Each row is a point on a landscape with many valleys, with its height.
From any point a ball takes the steepest step (drop divided by distance) to one of its 2 nearest points. It stops when none of these is lower. Distance is the straight distance between rows; heights are no part of it.
J73 height 78.4:  21  -6   6 -26   2   7 -15   1  -1  -4   2 -20 -14  -2   0  13  -8 -29  17  -6  18  22
J176 height 24.5: -11 -47  -9  12  13 -11 -10  -3  11  -6  18  -5  22 -12 -11   4  -5  32  -9 -16   5  20
J40 height 42.1:  -1  15 -25 -14 -11  23  18  27   2  14  44  16   5   9  30  12   5  -6 -15 -11   2  -5
J740 height 51.0: -22  27  28   4 -17  -6   8  -5 -25  -8  -8  43  11  24  18  -8  15  22  -2  10 -24 -10
J324 height 62.4:  -8  -3  -3  -6 -13 -16  23  -5  10   1 -24 -17  13  -9  13  16 -10  13  -6  16 -19 -28
J65 height 39.2:   6 -30  -7 -13  -3  -4  30   2  -5 -15  25  -5  -3  -8  32  21  15   3 -23   2   6  -6
J471 height 36.6:  33   7  27   2 -14 -10 -27  -9 -11  18  14  -5 -13  26  -5   2 -21  -9  21  24  22  16
J647 height 30.2:  15  31  23 -25 -21  12  -7  21  23 -16  41 -12 -10  -2 -13  -8   2 -24   0  12  19 -17
J515 height 79.2:  17 -12 -13 -30 -10   2 -10  -3   3  -1  20 -11 -11  21  18  -1  15 -13  18 -15  28  40
J836 height 36.3: -12 -10 -22  12  -6 -33  -3   0 -20 -34 -20  16 -15 -10 -20  -6  37  12  -8 -31  -2   0
J728 height 32.4:  -8   5  19  -6 -27 -10  16  13   4  -4  -6  32 -10  13  19   0 -11  18  18 -32  16  24
J760 height 59.8:   0  32   1  -7   1   8  -8 -39  -1   8  11  -7   7  13 -13 -14  11 -20   6  45   8 -12
J426 height 74.9: -17  24  14  -3   9  32  36  10   6   5 -26 -10  -4 -39  -3   3  -6  -8 -14 -20  -9 -33
J155 height 66.2: -44  22  16 -19  -8  17   4 -20   5  27  -9  10 -12 -22 -16 -13   1  -6  10  25  10 -33
J692 height 69.4:  14  15   0   9 -13  -2 -15  29  22  23  -1 -23  -4 -33 -20  15 -27 -10   2   5   0 -17
J113 height 23.4:   3  22 -15 -10 -33 -15   4  -3  12 -10 -14  -8  -9  -4 -13   7   2   9  -3 -26 -27   5
J737 height 47.9: -12  -3   0  27   8 -35   5   3 -16 -19  -6  46  20   6   9  -2   6  31  -1  -7   8   3
J795 height 39.5:  16   1  15  16   2 -11  -1 -31  17  -3  13 -20  23   9 -14  -7 -18  24  -1 -17  -1  35
J693 height 36.2:  -5 -18   3   5  20 -16 -11 -37  -6 -13 -31 -22   7  -1 -27 -18   5   4   7   2  -3   7
J239 height 49.0:   5  43  -7  10  -2  19   2   6  -9  14   2  19 -26   9 -10 -26  16 -20  -6  14   1 -17
J37 height 21.7:  -4 -30 -26  18  24  -2  15 -16   2   1   3 -16  24 -24   4  18   0  11 -21  -9  -6  -4
J651 height 34.5:  18   2 -19   6  -9 -40  11 -20   2   9 -13   8  15  27  21  -6   7  21   3  25  -5   1
J537 height 47.8:  37  35   3  10   5  -6   2  -1 -16   0  10  -5 -22   3 -20 -13   8 -22 -28  17  -4 -16
J581 height 29.3:   4  12 -23  21  -5  -8  -1 -34 -32  16  -6   9 -32  -8 -24   6  14   0 -24 -25 -16  13
J493 height 42.9:  27   0   1  17  22 -20  12  -5 -17 -26 -36  -2 -17   7   7  -2   5   0  -6 -24  -2  11
J676 height 61.4:  -4  13 -12  -3 -11  11   4  -7  11  23 -11 -28  21   9  14  20 -19  -3   7   8 -15 -11
J946 height 80.2:  25 -16 -18 -16 -12  -9 -11  -7  18  -8   5 -25   4  11   9   7  -2  12  12 -43   9  41
J621 height 14.3:  -5  -7 -11  18  34  35  -9  22 -11  11  -7  15  10  10   3  -4  -2 -21  10  18   0   1
J388 height 55.4:  23   3  30  12  14  10  20  -6   5 -11  35 -12  24  -2  10  14 -21  -2 -24  16 -22  -3
J338 height 36.8:  20 -17  23   7  20  -1 -11 -32  11  -9  18 -19  21  10 -16 -18 -10  -5  14   7  24  28
J999 height 51.1:  10  -4   7  32  29 -10   3  21  -5 -19  -3  15  23   2   6   2 -17  20  -9   2 -19   0
J14 height 35.7:  -6 -34   9 -17 -26  -9 -20 -19 -19   2  13  12 -37   8   2  -4  10   9   3  -4  18  25
J659 height 74.2:  -8 -11  13  -3   1  12  33 -10  -8   2 -10  -3 -13 -45   8  18 -11  -8 -25 -14   6 -13
J419 height 40.9:  -8   2  -2  -6 -23 -41 -15 -11   2 -24  16  21   1  21   0 -20  27  31   5  -4  -6  10
J609 height 43.4:   6  15 -23 -13 -18  -9  -8  32   4  11 -13  14 -21  29  16 -14  10  -3  16   3  -1   0
J718 height 46.4:  -9  24 -11  -7  -3  18 -13   2  -9  20 -10  18 -33  24  -3 -25  15 -22  28   3  18   3
J653 height 70.6:  44   7 -14  14   9  -8  -9  35  11  19  -7 -26 -16 -14   3  11 -15  -9   8  -4  11  -5
J929 height 35.0:   5 -14 -10  -6  11 -17  25  -5   5 -39  -3  -1  21   0  24  -3  22   2 -16 -19   3   4
J377 height 45.0:  25  -9   1  12   5 -14  -6  11 -23  -2  -3   3 -27 -16 -10  -7   4 -10 -21   8  -3 -20
J49 height 67.0: -19  22  20   6   0   8  -3   8   2  23  -6  10 -16 -33 -35 -19 -14  -6  -4  12   4 -30
J619 height 19.8:   9   6 -13  18  31  19 -18  -6 -21   0  -7  16   0   5 -24 -13   5 -14  -5   0 -11   8
J422 height 25.0:  16  -8 -29  19   0  -3 -26 -15 -14  16  12 -11 -10  -2 -33   7   5   3  -9   0 -14  16
J910 height 16.9: -19  -4 -19  24  30  27   2 -15  -2  25  -1  -3  26 -24 -17  16 -14   1  -7   8 -11  -6
J758 height 33.1:  22 -10  56  -4 -10  -7   7  -7 -10   5   0   6 -24  10  21   1 -31  -4  14   8  19  12
J969 height 30.6:   7 -10 -26  12 -22 -23  -8 -16   3  24  10  -5  20  33   9  12  -7  29   9  19 -21  12
J19 height 64.4: -55 -33  -2 -10   0  -6  -6  16  -6  -4 -34  12   0 -19  -3   1  19   6   5  12 -11 -37
J52 height 58.5:   4  35   7 -23 -13  23  14 -14  12  -3  22 -18  10  18   5   3  15 -34  -9  27 -16 -20
J995 height 72.0:  34  -7 -12  30  16 -16  13   7  -1  12   5 -17  -9 -22  16   9 -28  14   6 -18  20   3
J685 height 29.2: -22  17 -12 -13   7  15  14 -15  23  -4  -2  -5  11  -7  -4 -17   5 -12   1  -8   8  -7
J810 height 18.6: -25  -7 -15  23   7 -13   1 -10  15  18  24  20  34   1  -9  -1 -17  39   0  -5  -2  10
J514 height 60.1:  -1  23 -18 -11 -17  31 -19  24   9  25  17 -19  16  13  -2  22  -1 -20   8  25 -16 -19
J868 height 37.1:  -4  -1  -1  -6 -11   2  21  34   4   8  15  35 -16   5  43   1   2  12   6 -17  20  -2
J994 height 39.7:  22  -2  -9  25  11 -37  12  -5  -4 -29 -12   0 -12 -17 -14  -8  16  14 -14 -46   8  13
J406 height 41.7:   3  -9   2  10  -9 -15 -36 -26  15  12 -17 -21  26  22 -21  -7 -12  32  18 -18  -3  42
J470 height 77.8:  -5 -16  10 -10  -1  17 -34   3  11  -2 -12 -28  -5 -13 -22  19 -17 -16  19 -21   2  20
J5 height 27.8:  -5  27   7  -5 -30 -19  15  -6   0  -2 -20  31 -23  -4  -7   0  -3  24  -2 -48  -8  12
J401 height 61.3: -11  27  -1 -16  -6  44   5  48   7  23  -3 -19   4  -6   6  17   5 -23   1   5  -7 -24
J90 height 73.2:  16 -12  14  19  27  18  14   9  -5  10  10 -11 -11 -26  23  12 -27  -8  -5  -6  11  -8
J543 height 43.0:   8 -18 -15 -19  10  29  19  34  -8   5  24 -15   5  -2  41  26   7 -13 -10  11   3 -22
J940 height 55.5:   4 -14   0  -6  21  15  10 -11  10 -16  19  -6  35  32  25   0   6  -7   2  21  -4  12
J909 height 46.2: -22  14   2  -1 -16  13  26  20   4   1  27  29  18   8  20   2   4  19 -27  12 -18 -23
J703 height 25.8:  -7   7  -3 -27  14  33  23  -4  10 -24 -11 -12  -1  -3  19  -4  13 -26   2 -25   6   9
J259 height 40.0:  20   7 -16   0 -19 -28 -18  12  18  15  -5  -8  -8  20  -4  -5 -13   0  30  12  14  13
J917 height 27.3:   3   7  37 -27 -10  -4   5   7  23 -19   6 -18 -10 -15 -11 -18 -11 -16  10  16  12 -18
J299 height 19.4:  16   9   0 -21 -23 -14   4  -5   8 -22  -7 -18 -18   7  -3  -1  20 -12 -13   4 -19  -8
J617 height 65.4: -38  -3  13   5   7   2   8  -9 -15  14 -31  30  -5  -9  -3 -18  12   4   9  24   1 -28
J284 height 75.7: -13  28  -7  14   3   6  19  23   7  12 -29  13   6 -12  -5   0 -17  11  -5 -24 -11 -10
J553 height 38.9: -12 -52 -19  -3  -8 -18 -22   6 -26  11  -1  22 -22  11   8  -4  18   3  13  17  25   5
J381 height 7.6:  17 -13 -13  13  34  20 -31   7 -15  25 -10 -20  -2  -1 -11   9  -9 -35  21  17  19  10
J477 height 58.3: -25 -26  -8 -22  -7   9 -11   2  21   3  29  -7  12  -5  -1  11  -7  -7   5  14  -1   0
J615 height 56.9: -32 -26   7 -22  -4   3   8 -17  12 -23   6   3  35  13  16  -4  10   4   5  25 -11   2
J431 height 38.1:  -2 -12   0  13 -11 -40 -28 -33 -16 -14 -17  -4   9  12 -19 -23  20  35  -6   4 -17  14
J578 height 32.7: -11 -13   2  13 -22 -19 -23 -45 -36   8  -5  16 -43   8 -20  -3  24  14  -5 -12  -3  13
J987 height 45.3:  29 -27  21  10  21  -5 -10   8 -27 -13 -36 -12 -18  17  15   1  -9  -9   6   3  -7  15
J246 height 57.2:  12  15  19 -24  -9  24  24 -15   5 -14  29 -23  13  -2  17  24  -2 -22 -17   0 -11   7
J960 height 34.2:  10 -12  11  -5  29  -2 -18 -17  12  -3  -3 -34  13  -6 -19 -12   0 -19  16  28  11 -11
J798 height 48.9:  -8  23  20  -7 -17  16  25 -23 -20   4  11  23   3   7  14   1   6   1 -23  16 -15 -10
J541 height 24.6:  29  19   8 -17 -12 -11   0  19  18 -24  27 -11   4  23  -3 -12   8  -7  -8  19 -15   0
J192 height 64.5:   4  18  26  -2  12  16  20  56   6 -27   0  26  -3   1  19  -8   7  -1 -10 -11   2 -20
J589 height 12.6: -15 -21  -8  18  30  14 -21 -23 -16  31  -3 -12   0 -16 -21   7 -23 -13  10  12  11   7
J921 height 63.4: -18 -19 -13   1   5 -12  12  18   8  -9 -26  -2  12 -24   7  -1  14   7  -8   9   1 -34
J634 height 25.1:   2  25  -9  21 -20 -20  12 -10  26  28  20  10  23   9   1   8 -26  26  -1  12  -9   0
J788 height 44.4:  -6 -22 -10   1 -13 -30   2   3 -12 -27   8  36  14  29  30  -2  26  30   2   1  10  20
J44 height 53.4:  14 -16  30   8  19  -4  10   2  12 -15   7  -8  30   9  20  -1 -23  17   9  13 -14   7
J664 height 30.0:   2  14  54 -23 -14  -6  10 -23  17 -12  -6  -4  -3  -1   2 -14 -26  -5  17  -1  20   4
J825 height 76.5: -37  19 -13  -2   9  12  -1   6  13  -1 -46  18   6 -19 -19  -2  -3  10  11 -47 -17   8
J245 height 59.5: -26 -26   4   2 -11   1 -26  -8   9  14  25 -14  11 -22 -28  12 -23   0   1  35  -3 -16
J363 height 30.5:   2   9 -23   2  20  19  22  17  -5 -22  -9  15  10   3  20   2  19  -3 -13 -33  -1   9
J295 height 42.0:  -4 -39 -10  15  23 -17 -12  10 -16  -5  -6  16 -18 -17  -7  -9   9   9 -11   8  19  -1
J812 height 62.6:  -8   9  15 -20   9  40   2  54  12  -9   7  -6  -7  -7   0  -6   4 -26  -4  -7  11 -16
J457 height 80.1:  -6  -9 -18 -15 -13  12 -12 -23  -2   6  32   7   3  40  14   4  14   4  10 -10   5  39
J413 height 77.1: -18 -15  -5  -7  -1   9 -17  24   9   1 -31  -4 -18 -24 -19   9 -19   6  11 -54  -1  15
J120 height 32.1: -25  -5   2 -16  19  28 -19  -3   8  -6 -14 -11   6  -8 -22 -10   7 -26  19  21  -3 -16
J989 height 68.3:  18  30  30   7 -10   8 -13  28  -3  27  14  -9 -24 -22 -22   8 -20 -17  -5  29  11 -33
J679 height 33.2: -17   5 -37  20   6  -7 -10  -6 -37 -11 -20  25 -14  -8 -14  10  37   2 -24 -23 -24  -2

For each start below, name the point where the ball stops.
J388 => J703
J239 => J917
J692 => J514
J73 => J514
J615 => J703
J406 => J703
